The views of a scene show one set of named points, each view turned or mirrored, shifted and resized as a whole, with a little noise and some points left out.

Scene 1
View 1
fipu: [ -1   9  -8   1  -6  -4  15  -6 -11   4   3  -6  -1  -5   7  12  11  -6
 -15   1  10  -5  -1  -9  -4]
Tase: [  6  19 -24  11  -7   1  29 -12 -17  18   1  -5   1  -7  -5  17  18  -2
 -14  -6  15 -11  -3  -1  -5]
duba: [ 10   0  -2  -9   5  -5  12 -20   2  -6   8   3  -9 -40   9   6   4   1
 -12  -7 -14  20  11 -12  18]
leka: [ 11   2  -7  -6  -1  -7  13 -16  -1   1   6   3  -5 -29  10   8   7   0
 -10  -6 -12  12   7  -8  13]
bagi: [  4   0  -1  -2  -6 -17   0 -11  -6   4   9   8   1  -8  22   4   4 -10
   1   6 -21  -8   3  -3  12]
peg: [ 14  16 -16   7  -2  -5  20 -17  -9  16   5   3   0 -20   2  14  11  -7
  -4  -6  -7  -7   4   4   7]
pova: [ 24   6 -16  -6  -9   0  15  -5   2   8  16  -1  -5 -19  17   8  11  -6
  -5 -16 -22  14   9   0   5]
Geb: [ -4  -4 -23  16  -3   2  13 -26 -10   6  30   5  -6 -17  10   2  -6   3
  -9  -9  -5   1  13 -25  23]
Zus: [ -3   5   7  -4   4 -10   7 -14  -8  -5   0   0  -3 -21   9   9   5  -8
 -13   7  -1  -2   3  -8   7]
mefa: [-13 -22   5 -19  -6 -23   3 -13  -7 -19  -6  -1  -4 -13  18   1   6  14
 -24  14  15  19  -3 -34  11]
Nipil: [ 13  20 -10   3  -1   0  20  -9  -9  12   3  -3  -1 -17   3  16  14 -11
  -8  -6  -4  -7   3   7  -2]
miti: [  2 -10 -13   1   2  -6  13 -29  -2  -3  18   8  -9 -35  10   2  -2   9
 -12  -7 -10  18  12 -25  28]
bega: [  2  -8   9 -21   2  -7   7  -9   4 -20   2  -5 -11 -33  14   5   6   3
 -22  -1  -3  29   8 -22   8]
zifel: [  2   2  -6   1  -6  -9   4 -10  -7   4  14   2  -2  -8  17   6   3 -10
  -4   1 -13  -5   5  -7   8]
rarip: [ 11   6  14 -12  -1 -25  -3  -6  -4   3  -6   8   3 -14  22   8   9 -18
   4  12 -26 -10  -1  11   6]
Metaf: [  9   1  -4  -5  -4 -10   6 -12  -2   1  10   4  -3 -18  17   6   5  -6
  -5  -3 -18   5   7  -6  12]
vaz: [ 12   8 -11  -5  -3  -8  19 -13  -6   7  -3  -1  -2 -21   5  12  15   2
 -13  -4   0   6   1  -3   5]
pek: [  5 -10   8 -18  -6 -10  -4  -2   5 -15  13  -2  -8 -18  28   1   2  -6
 -10  -1 -21  19   9 -15   9]
futu: [  5  -4  -2 -14  -6  -7   9  -4  -1  -8   4  -5  -6 -17  16   7  10   0
 -17  -3  -3  17   4 -14   3]
Bezap: [  8  11 -11 -12  -6  11  25   2  -3  -6   2 -18  -8 -18   2  15  18   1
 -29 -14  17  21   4 -13 -12]
rimoz: [ 11  12 -12  10   1 -14  15 -25 -12  19   4  12   3 -22   5  11   7  -7
   3   1 -15 -15   3   6  16]
Paraz: [  6  -3 -11  -6 -10  -1   9  -6  -1  -4  17  -3  -6 -13  19   4   6  -1
 -12  -9  -9  14   8 -17   6]
zade: [ 14   1  -3 -17  -9 -12   9   0  -1  -2  -1  -3  -3 -13  18   9  16  -3
 -11  -2  -9  13   0  -4   0]
Neka: [ -8  -4 -14   9  -6   3   9 -15  -9  -2  27  -2  -6 -10  14   3  -4  -2
 -13  -5   0   2  10 -25  13]
View 2
peg: [ -2  -1   9 -15  -7 -24   1  14  -9   7 -13  -4  -6 -11   1 -13   1  14
  12 -14  10  17  -5  17   4]
pek: [-13  21 -15   7 -20  18  -6   1   9  20 -11   3   7  -6 -22   5   1  14
  -4  -1 -14 -15  15  23   1]
rimoz: [  6  -2  10 -25  -3 -22   3  22  -3  22 -14  -5 -14  -6  -2 -16   6  15
  16  -9  -1  23   0  21  11]
Nipil: [ -5  -3   2 -13 -16 -26  -3   8 -12  -1  -8  -2  -1 -18   0  -6   4  14
  14 -13  10  17  -8  18  -1]
duba: [ -2  13  -3  10  -1   6   7  27  -7  20 -16  -1  16  -4 -12  -7   4  10
 -10  -6  -1   0   9  22  -6]
zifel: [ -2  10   2 -13 -16  -6  -5   0   7  13 -11  -5 -11  -9 -12   1  -5  17
   8  -4  -4   6   7  17   7]
bega: [ -9  10  -6  17 -13  18   6   7  -4  17  -7  -3  27  -6 -16   4   4   0
 -17   3  -7 -17  11  22 -16]
fipu: [ -4  -4  11 -12 -20 -15  -1 -12  -5  -1  -4 -13  -1 -16  -4   4  -5   6
   5  -1   7   4  -3  13  -5]
futu: [-14   6  -2   4 -16   6  -1  -4  -2  12  -7  -4  10  -7 -10   0   0   5
  -5  -3   0 -13   6  17  -7]
Paraz: [-11  16   1   5 -13   6  -4  -1   2   7 -14  -2   1  -6 -12  -2 -11  14
  -3  -9   6  -9  10  13   0]
vaz: [-10  -5   6  -6  -9 -12   3   7 -10  10  -8  -5   7  -8   1 -12   4   4
   4  -9   8   1  -4  17  -6]
miti: [  6  16  14   7   9  11  12  25   2  24 -21 -11   6   4 -12  -9 -11  11
 -17  -4   4  -1  18  14  -1]
Geb: [ 13  18  25  -3   5  -1   6  13   6  10 -23 -16 -12  -2 -11  -2 -25  18
 -10  -5  12  10  17   6   7]
mefa: [ -6  -5  13   0 -12  22   8 -18   7  27  -1 -22  16   3 -13   7  -2 -13
 -17  19 -14 -29  15  15 -15]
pova: [-19  17  -8   3 -11  -5  -8  13  -6   7 -18  10  -3  -7  -5 -16  -3  21
   7 -24  12  -1   1  15   6]
bagi: [ -4   9  -2 -20 -17  -3  -6   2  11  23 -11  -2 -14  -6 -14  -4   2  17
  14  -2 -13   4   9  21  12]
Bezap: [-17  -1   3  14 -18  -8   1  -9 -19 -16  -3  -6  23 -18   0   3  -6   1
  -9 -11  23 -10  -8  10 -21]
Neka: [  6  17  17  -2  -7   1   1  -1   7   4 -16 -14  -8  -8 -14   8 -23  16
  -8  -1   7   4  15   7   3]
Zus: [  4   0   3  -9 -17  -5   4   5  -1  15  -4 -10   8 -13 -12   7   6   6
   1   5  -9   7   3  24  -6]
View 3
Metaf: [ -1  -1   3  -4   2   3  -2   9   7  -3   7  -9 -12   5   8   6   0 -13
  -5   3 -14  -4   1   2  -1]
rarip: [-14  10  -3  -1  10 -17  19   8   5 -10  10 -17  -6  -2   8   7  -3 -18
  -1  14 -18  -1   6   0   4]
zifel: [ -5  -2   0  -2  -2   3   0   8   3  -7  -1  -7 -12   6   2   6  -5 -14
   3   4  -8  -6  -1   1   0]
duba: [  6  -8  11 -13   8   1 -10   9  16   9   9  -4 -12   4  13  -1   8  -9
 -12  -6 -20 -10  -2   5  -4]
Neka: [  5 -16   1  -7  -7  12 -13   6   3  -1 -12   4 -18  13  -1   3  -3 -11
   2  -8  -1  -9  -7   5  -7]
bagi: [ -8   0  -2  -1   1  -2   8   8   2  -8   1 -11 -11   8   6   8  -9 -16
   1   7 -10  -1   3   1  -3]
Tase: [-23   5  15  -9  -6  22 -16   6   6  -2  -7   1   3  -3 -15  -1   0  -9
  10  10  -1 -23  -5  -3  20]
Paraz: [ 11  -4   1  -1   1  14 -11   6   6  -1   4  -3 -14   4   2   5   6 -13
  -4   1  -7  -2  -2   2   0]
Bezap: [ 10   4   7  -5   6  19 -25   1  13   5   4   6  -5 -13 -15  -4  26 -11
  -1   4  -4 -14 -10  -1  19]
Zus: [ -5  -3   2  -9   8  -8   2   4   8   0  -2  -3  -8   0  -1   0   5 -15
   1   2 -11 -11  -4   3   2]
vaz: [ -9   2  13  -9   6  12  -9   4  11   5   5  -3  -1  -2  -2   1   5 -11
  -3   7 -12 -12   0  -1  11]
pek: [ 19  -4  -7   1  10  -4   1   4   8  -1   9  -6 -18   2   8   6  10 -18
 -10   0 -13   7  -1   4  -6]
Nipil: [-16   8  10  -6  -5   8 -10  12   9  -6   3  -8  -3  -4  -2   0   4  -8
   6  10 -10 -20  -3  -3  15]
leka: [  0  -4  10  -9   5   6  -8   7  13   5   7  -5  -8   3   8   2   4 -11
  -8   0 -16  -8   0   2   1]
futu: [ 10  -2   1  -3  11   6  -6   0   9   4   5   0  -9  -2  -3   3  11 -16
  -6   3  -9  -1  -3   3   4]
miti: [  7 -19  12 -15   4  10 -13   6  12  13   0   2 -13  15  13   2  -2  -9
 -12 -13 -15  -8  -1   6 -12]
fipu: [ -8   1   2  -5   1   8  -7   2   4  -3  -7   1  -5  -3 -13   1   5 -15
   7   7  -1 -12  -6   0  11]
zade: [  4   5   2   0  11   7  -2   2   8   0  11  -6  -6  -5  -1   5   9 -16
  -6  10 -11   1   2   0   9]
bega: [ 19  -9   2  -9  19  -4  -7  -2  14  12   7   4 -12  -3   1  -2  20 -16
 -13  -5 -15  -2  -5   7  -1]
rimoz: [-27   0  15 -12  -4   3   0  13   8  -3   0 -11  -2   8  10   4 -14  -8
   2   6 -16 -18   4  -1   3]
mefa: [ 13 -16  -1  -9  28   0   5 -16   5  16  -8  13  -6   2 -14   2   8 -24
  -9  -4  -2   9  -2  10  -3]
View 4
Paraz: [  1 -13 -12   7   4   2  -8   0  16 -13   7   7   5  -4  -2   0  -7 -12
  -1  10 -11   1   3  -4   6]
bagi: [ -6 -15 -15  12  26   6 -15   7 -10  -8  18  13  -1   5   8   7   0   1
  -3  14 -24   8  13  -5 -12]
zifel: [ -1 -16 -14  11  17   5 -13   8  -5  -8   8   9   1   6   3   9  -2  -3
  -3  13 -17  10   6  -3  -5]
Nipil: [ 14 -15 -20   4  10   9  -7  -5 -13  -6  -5  22 -11   8  -3  31   1  -5
  -4  18  -5  18 -11 -17  -3]
futu: [  6  -9 -11   5  10   3  -9  -7  17   1   4  13   1 -19  -2  -1  -4  -9
  -4   8  -9   4   5  -8  -1]
Zus: [  8  -9 -13   6  21   2  -8   5   3  12  -3  15   2  -7   3  14  -8   5
 -13   7 -10  15   8 -11 -10]
leka: [  4  -7 -17   1  13  -1  -4  -6  12 -13  10  16   5  -4  -1  14 -13   2
  -5  10 -10   1   4 -26  -3]
Neka: [ -2 -15  -6   9   6  -2  -9  17   9 -12  -4  -7  14   8  -4   8 -16  -2
  -5   7  -8   8   2   8   8]
Bezap: [ 22 -11 -12   0 -11   6  -2 -15  21   4 -20  15  -6 -20 -13  12  -2 -19
  -4  10  10  12 -17  -9  13]
pek: [ -1 -10 -16  11  13   2  -9   0  26   1  17  12   6 -12   6 -15  -4 -15
  -6   8 -23  -3  23 -11  -5]
zade: [  7 -10 -14   4  13   8 -11 -14   7  -2  10  22  -7 -19   0   2   5 -10
   0  13 -11   4   4 -12  -4]
peg: [  8 -14 -19   2  13   5  -7  -3 -14 -16   1  19  -5  11  -3  33  -6   5
  -3  17  -5  14 -10 -19  -2]
duba: [  5  -3 -18   0  12  -6   0  -4  23 -10   9  15  12  -6  -1  11 -21   4
 -11   5  -9  -2  10 -32  -2]
bega: [  9  -1 -13   2  10  -4  -2  -7  37  10   3  14  10 -27  -1  -6 -15  -5
 -11   1  -7  -1  14 -20  -2]
rarip: [  1 -13 -23  12  36  11 -15  -2 -14   6  22  29 -12  -2  14   7   8  -1
  -5  16 -29  11  20 -20 -25]
pova: [  3 -15 -22   5   2   7  -5 -11   6 -27  15  18  -4   6  -3  11  -2 -16
   3  18 -13  -1  -2 -23   5]
Metaf: [  0 -11 -17   7  17   3  -9   0   4 -11  14  14   3   1   3   8  -7  -3
  -3  12 -18   3   9 -16  -5]
Geb: [ -6 -13  -6   5   7  -7  -8  19   6 -27   1  -9  21  16  -5  19 -26  10
  -4   7  -7   4  -1   1  10]
rimoz: [  2 -12 -18   3  27   3 -11   3 -23 -19  11  18  -1  14   3  36 -10  17
  -4  16 -13  12  -2 -21 -11]
vaz: [ 10  -9 -13  -1  12   4  -8 -11  -1  -8   0  21  -4 -11  -4  23  -6   4
  -3  12  -1   9  -9 -16  -2]
Tase: [ 15 -16  -8   1   6   8 -11  -4 -21  -9 -18  15 -10   1 -11  40  -1   3
   0  17   8  24 -27   0   6]
View 5
Metaf: [ 3 -2 -4 -3  9 -2 -1 -1  0  4  8 -8  3  1 -3  1  1  9 -7  4 -1 -2 -5 -9
 -6]
Geb: [  3   4 -10   9  12  10 -12  14  -5   1   3  -6  12  -6   3 -13  -2  17
 -16  -8 -15   3   5   6  -5]
mefa: [-10 -18   3 -15  -3  -5  10  10  -4  -6  -6   0  -6 -20  19   4  -2  -6
  -3 -10 -17   3   1 -10  15]
zifel: [ 4 -1 -8  1  2 -3 -1 -3 -8  5 11 -9  6 -2 -3  1  0  8 -7  1  1  0 -5  0
 -7]
rimoz: [  8   6   4   9   2 -12  -8   4   0  12   9 -17  12  16  -8   3   1  12
  -7   3  -5  15 -14  -6 -17]
bega: [-10 -12   0 -15  13   8   9   8   5 -10  -4  -3  -9  -7   8   6  -3  -3
  -3   9 -10  -5   8 -18   2]
Tase: [ -1  17   3  17  -6   4  -5   1 -19  13  14  -3  -6   7   4   2  -4   3
   2   2  -6  31   6   1 -18]
Nipil: [  1  10   0   9   1   2  -1  -3 -10   9  14  -8  -3  11  -5   6  -3   5
   0  11   2  17   1  -5 -19]
Neka: [  0  -1 -13   5   6  10  -4   8 -10  -1   5  -4   7 -11   4  -7  -4  10
 -11  -6  -8   0   7   6  -4]
pek: [ -1 -13  -8 -16  12   1   7  -4   2  -4   4  -5  -2 -10   1   3   0   4
  -7   6   2 -16  -2 -13   3]
Paraz: [ 0  0 -7 -3 12  7 -2 -2 -5  1  9  0 -5 -8  3 -3  1  8 -7  2 -2 -3  6 -7
 -1]
fipu: [ -3   4  -3   5  -6   2   3   0 -17   5  10  -4  -4  -3   4   5  -4  -1
   0   2  -3  16   4   1  -9]
zade: [ -2  -1   2  -8   6  -3   4  -9  -4   5  10  -2 -11  -3   3   6   3   2
   0   8   2   3  -1 -16  -2]
pova: [  4   9  -4   0  18   6  -7  -9   0   8  15  -2  -6   3  -5  -1   4  14
  -7  10   4   0   2 -14  -9]
Bezap: [-11   9   0   0   7  19   4  -1 -12   1  10   7 -22  -3   9   5  -5  -4
   4  12  -4  16  21 -11  -8]
Zus: [ -4  -6  -1  -2  -2  -2   7   7  -4  -1   3 -12   4   2   1   8  -6  -1
  -2   5  -5   7  -2  -4 -10]
miti: [ -1  -2  -2  -2  20   8  -8  17   9  -3  -4  -7   7  -2   5  -8  -1  13
 -14  -3 -19  -1   4 -10  -1]
futu: [ -5  -4  -1  -8   7   3   4  -1  -4   0   5  -1  -9  -7   6   4  -1   1
  -3   4  -3   1   4 -12   0]
peg: [  4  11   1  10   5  -1  -7   1  -6  11  12  -9   2  12  -4   3   0  10
  -4   6  -4  17  -2  -5 -18]
leka: [ -1   0   1  -3  13   3  -2   5   3   2   4  -6  -1   3   0   2   0   8
  -6   6  -7   4   1 -13  -7]
duba: [ -3  -3   1  -6  19   7  -1  11  11  -4  -1  -8   0   5   0   1  -2   7
  -8  10 -10  -1   3 -16  -7]
rarip: [  5 -10   0  -8  -2 -21   8  -9  -1   7  11 -17   6   7 -10  13   2   3
  -1   9   9  -2 -19 -11  -9]
View 6
Tase: [ 17   6  13  22   5   1  -5  -5 -18  10  18 -17  30 -19   9   7   4   5
   8   9  10   0  12 -14  18]
pova: [ 22  -1   6  28 -25  10   1   6 -16  16 -21   9  -9   6  -5  22  25  -4
 -21  15  -4   0  -6  -6  12]
Zus: [  6  10  -1  10   1   1  -4  -2  -1  -5  15  -8  -7  23  -6  16   0  -1
   0  20  -3  19 -10  13   1]
rarip: [  6  10  -3  -7 -21  15  -6  -1   4   9  19  -6 -25  34 -12  29  37  -7
  12  29 -27   7   0  14   4]
Bezap: [ 16  12   2  34  -1   8  -6 -12 -12  11 -12   5  24  -4  -7  -5  -3  18
  -8  12  34   2 -31   9   9]
Paraz: [ 14   5  -4  20 -11   5   4   8  -7   1 -14  10 -11   9 -12   7   6   1
 -23   0  -3   7 -16   4   4]
bega: [ 12  14  -5  22  -5  10  -2  -8  -4  -5 -16   2 -18  32 -19  -1  -8   2
 -27  23  10  24 -40  27  -4]
Metaf: [ 13   4   0  14 -14   5   2   6  -7   2  -3   1 -19  19  -8  19  15  -8
 -15  15 -13  11  -6   4   4]
Neka: [  9   2  -4  19   5 -12  10  19  -5 -13   0   7  -6   5  -4  10 -12  -2
 -25 -13  -6  13  -5  -4   2]
Geb: [ 15  -2   5  25   6 -15  12  23 -16 -16  -3  -2 -11   3   2  14 -17 -13
 -36  -9 -13  20   7 -14   6]
zifel: [  9   3  -1   9 -10   2   2  11  -4   0   5   3 -14  15  -6  21  15  -5
  -9   6 -18   8   2  -1   5]
Nipil: [ 14   2  10  22  -9   2  -6  -1 -13  15  12  -6  14   1   5  26  17   1
   7  23   4   3   5  -6  13]
fipu: [ 8 11 -1 11  2  3 -3 -1 -4  1 15 -4 13 -1 -4  5  4  8  5  4  4  4 -4  2
  7]
zade: [ 14  13  -2  11 -17  19  -4  -7  -5  11  -7   1  -8  14 -15   3  21   3
  -6  17  -4   2 -19  12   5]
mefa: [  7  28 -12  -4   9  14   0 -11   2 -20   3 -13 -18  21 -26 -32 -18   1
 -21  -1  -8  22 -34  28  -7]
peg: [ 18   1  14  21  -8   2  -4   2 -18  10  10 -14   5   1   7  24  13  -8
  -3  22  -5   8  12 -10  15]
bagi: [  8   6  -3  -1 -14   5   2  11   0  -1  11  -1 -22  21 -10  21  22  -8
  -6   7 -27   8   5   2   4]
leka: [ 17   6   7  23 -10   6  -1   0 -14   3  -8  -7 -13  17  -5  13   5  -8
 -21  22  -3  17 -11   6   7]
vaz: [ 18  10   9  20  -6  11  -6  -9 -16   9   1 -15   3   4  -3   6   8  -3
  -7  24   1  10  -5   2  11]
duba: [ 18   4   8  29  -9   3   0   1 -15  -1 -14  -5 -21  28  -7  18  -3 -11
 -30  30   1  26 -18  12   2]
miti: [ 19   3   8  28   0  -3   7   9 -19 -14 -16  -9 -26  20  -5   8 -17 -18
 -45  14 -10  30 -11   2   2]

Which points are out of place in each view (at most two, in the order of its rows)? Write - if all are in place.
view 1: -
view 2: -
view 3: Neka, Zus
view 4: leka
view 5: rimoz
view 6: zifel

Scene 2
View 1
gaka: [ -4   1   7  -6  -3  12  -4 -10  -3  -1   8  -2  -8   5 -19   4 -15   5
   2  -5  -4  10   0   5   8]
dok: [-17   2   6  -5   0  24 -21 -12  -2   4  15   5   6  11 -13  12  -3  17
  -6   3   7  15   3 -10  17]
baraz: [-13   5   7  -7   4  22  -9   7   7 -13  23  -4  -2 -13  -5  -4  -4   9
  -1  -7   8  12   3   6  12]
sadeg: [-11   3   5   9   0   7 -17  -8 -11   0   1  -9  -3  17 -18  -2  -6  11
  -2  10 -12  -5  -3   0   7]
muna: [ -4  -5  23 -11   6   7 -18 -24 -20  -5   6   7  -8  -2 -13  -8  14   4
  -6  20 -19   7  29  12  12]
Mide: [-10   2   7 -12   3  22 -12  -8   1  -6  19   5  -1  -8  -7   2  -3   9
  -4  -4   5  19   9   0  13]
supes: [ -8   1  29  -8  -5  15 -13  -5  -2   7  13   0  -3  16 -25  10  -1  15
  -2  10   3  -1  12  10  23]
raru: [-21   3   1   5   6  19 -25  -9 -10  -2   9  -3   5   8  -8   1   2  16
  -6   9  -4   4   1  -6  11]
Lidam: [  7   1   5  -7   0   1 -16 -19 -10 -18   7  10 -11  -5  -3 -17   5  -1
  -9   4 -20  27  20  -8  -1]
molu: [ -9   1   2  -4   5  11  -8  -9  -8 -11   9  -4  -7  -9  -8  -8  -5   3
  -1   0 -10   9   6   7   4]
raz: [  7   2 -11  -1  -8   1  -5 -15  -2  -9   2   4 -12   6 -11  -6 -19  -3
  -2 -12 -13  29  -4 -15  -7]
Pezup: [  4  -6   0 -22   4   9   9 -23  -9 -13   8   8 -17 -25  -8  -5 -15 -12
   3 -13 -13  28  13  14   0]
vure: [-24   0  20  -6   4  30 -35 -15 -10  10  18   7  13  15 -13  15  14  24
 -10  19   8   5  15  -7  27]
pomil: [ -7   7  -1   4  -5  11  -7   4   6  -6  11  -9  -5   8 -14  -1 -16   9
   1  -9   1   9 -11  -3   5]
lomel: [ -7  -2  27 -18   5  15   5  -3  -3  -5  15  -6 -12 -15 -20  -1  -4   3
   6   0  -1  -3  14  35  18]
Vevi: [-23   5  -6   0   3  28  -8   3   6   1  15  -9   5   2 -14  12 -19  16
   2 -13  14   6 -17   0  13]
Biru: [ -8   5   6  -3  -2  17 -26  -9   0  -7  15   8   3   9  -6   1   4  14
 -10   4   1  22   8 -17  11]
View 2
sadeg: [  1  -1   9  -7  -9  -6  -4   3  -1   5  -6   7  -7 -11 -13  19   3   5
   8   4  -1   6  -4   8  -5]
supes: [  0  -8   1 -10 -10 -12   0  21  -3   2  18  17  -1  -5 -29  14   5   8
   5  10 -17  -1  -8   4 -16]
Vevi: [ -9   0   2  -6 -16  -3  -8  10  -5 -17   7   1  -8   0  11   7  -4  21
  -3   9  -1  -5 -18  -4 -23]
pomil: [ -3   1   2 -10 -12  -8  -4   0   5  -8   6   2   1   0   2  15  -1  14
  -3   8   4  -4 -15   3  -4]
muna: [  0 -17   6  -8  -9 -16 -19   3 -10   9  -1  18   4  -6 -33   8  15 -23
  11  -2 -20 -10   4  24  -2]
vure: [-10  -3   0   0  -2  -7  -2  19 -33   4   7  13   2  -9 -20   8  10   4
  13  -2 -32   3  -4   3 -32]
Mide: [ -8  -8  -2  -7 -12 -12 -15   6 -11 -11  13   7   7   6  -5   4   7   1
  -2   3 -15 -15 -13   9 -13]
raru: [ -6   0   5  -2  -5  -5  -8   4 -17  -2  -6   7  -1  -8  -6  11   6   4
  10   1 -11   1  -4   6 -15]
molu: [ -2  -9   5  -9 -14 -12 -18  -2   1  -5   0   7   1   0  -8   9   6  -4
   2   4  -3 -11  -7  15  -1]
Biru: [ -8   1  -2  -6  -3 -10  -5  -1 -19  -1   7   5  15   2  -4  14   9   3
   3  -3 -18  -6 -10   8  -8]
baraz: [ -5  -8  -5  -6  -8 -13 -14   4  -4 -20   9  13   7   4  -1   0   5   6
   2  10  -1 -20 -15   4 -11]
Lidam: [ -2  -9   3 -11  -9 -16 -18 -14  -5   4   3   5  18   6 -13  14  13 -19
   1  -6 -12 -14  -4  25  13]
dok: [-10  -1   1  -6  -9  -7  -5  10 -18  -2  10   3   3   0  -5  11   5  10
   1  -1 -21   0 -11   4 -20]
View 3
pomil: [  4  18   1  10 -16  -8   2   5   9 -10 -18  -5   3 -11  -1   0   7  -1
  -7 -14  10   2  18  -1  10]
raru: [  1   3  -1  10  -9  -3 -15   4  15  -6 -12   0  -1 -18 -17   7   0 -22
   1   9  12  -9  10  -7   8]
supes: [ -8  -2 -10  26 -14   8   4  -1  14   2   0   9  -4 -11   1  -9  -2 -23
  -3  -2 -14  -4   8   1   5]
gaka: [  3   5   0  11 -18  -1   5  13   0  -8 -11   5   1 -12  -4  -7   9  -7
 -10  -6  -4   3  14  -7   8]
molu: [ -2   8   2   8 -16  -4  -5  16  -1  -8 -12  10  -4 -22  -5  -3  10  -7
 -11   7   8   4  17 -17   7]
Mide: [ -7   0   4  15 -16  -9   5  23   7  -8  -3  -1   0 -26  -6  -1  -3  -6
  -3   3   6  -1   3  -4  -2]
baraz: [-13   9   1  21 -16 -13   1  14   8 -11  -4   0  -3 -29  -1   4   3   3
  -3  -5  15   4   8  -3  -7]
Lidam: [ -3  11  11   4 -10  -2   1  35  -4   1 -14  12  -3 -32   1 -10  -4 -12
 -18  28   9   7  19 -25  17]
Vevi: [  4   6  -2  14 -20 -13  -1   3  14 -19 -11 -13   3 -10 -14   9   9   1
   3 -22  10  -5   5   8  -2]
muna: [-10  -7  -2  15 -12  10  -8  17  -2   6  -1  25 -10 -29  -6 -13   3 -29
 -12  29  -7   0  13 -26   7]
dok: [  1  -1   1  12 -13  -3  -1  12  16  -5  -7  -9   3 -15 -13   3 -10 -20
   2   2   1 -10   2   3   7]
raz: [ 13  20  14  -6 -16  -8   9  31  -5  -9 -26  -2   6 -14  -2  -8   2   1
 -17   3   7   8  23 -15  24]
Pezup: [ -1   0  11   2 -26  -6  12  43 -20 -14  -6  15  -1 -30  -4 -14  17  10
 -20   6  -2  14  12 -24  -1]
lomel: [-17  -5 -10  29 -23   3   3   6  -4  -8   6  23 -10 -24   3 -12  22  -4
 -11  -6  -9   9  10 -12 -13]
vure: [ -7 -12  -7  21  -8   4 -10   4  25   3   2  -3  -2 -19 -18   5 -17 -38
   8  15  -4 -19  -5   3   3]
View 4
Lidam: [ -9 -24  13  13   0  -2  15  19 -18   6   5  -2  10  12 -10 -19  -8  -2
   7   3  11  20   0  18  19]
vure: [  0   3  -8   3   3  -2 -11   5 -18  -5   6  23  17 -31  22 -19  21  -8
  16  -2   9  12 -13   2   0]
Biru: [  0  -7   3  14   7  -6   4  16 -15  -2   4  -1  14 -13   6 -16   7  -1
  14  -2   6   6   3  14   2]
Pezup: [ -4 -20   4  14 -10  -5  -4  12   8  -6  15  -9  19  26 -17   3  -9   5
  -2   6  13  26   2  17  36]
dok: [  2   2  -2   7   7  -6  -9  10  -5  -7   9   5  18 -17  11  -9  11   0
  13  -1   9   5  -1   8  -1]
molu: [ -3 -11   5  10   2  -6   0   7  -7   1   8   4   3   9  -2  -3  -3   1
  -2   5  13  15   9  10  14]
raru: [ -1  -2   3   5   4  -4  -6   9 -12   0   1  12   3 -11  13  -9   6  -5
   4   0  11   4   8   1   1]
sadeg: [ -3  -1   7   1  15  -5  -2   3 -10   4   8  18  -3   1   7  -5  -4   4
   0   7  18   8   9   4  -5]
Mide: [ 3 -6 -5 16 -1 -9 -4  9 -7 -7  9 -4 17 -6  2 -3 11  0  4  0  6 14  2 13
 15]
raz: [ -5 -12  15  11  12  -8   6  22   3  -1  10 -14  11  18 -12  -6 -17  10
   9   3  12   2  14  20   4]
Vevi: [  8   9  -6  14   9 -15 -14   5   5  -9   8  -7   8  -9   9  13  10   5
  -1  -1   8  -5  22   7  -2]
gaka: [ 0 -3 -1  9 11 -9 -6  5  2 -3 17  5 12  6 -2  2 -3  9  2  6 15 14  5 14
  6]
lomel: [  1  -6 -15  13   0 -10  -9 -13  -6  -2  23  17   9   6  -4  10   9   6
 -15   9  17  37  -2  13  26]

Which points are out of place in each view (at most two, in the order of its rows)? Write - if all are in place.
view 1: molu
view 2: muna
view 3: -
view 4: Vevi
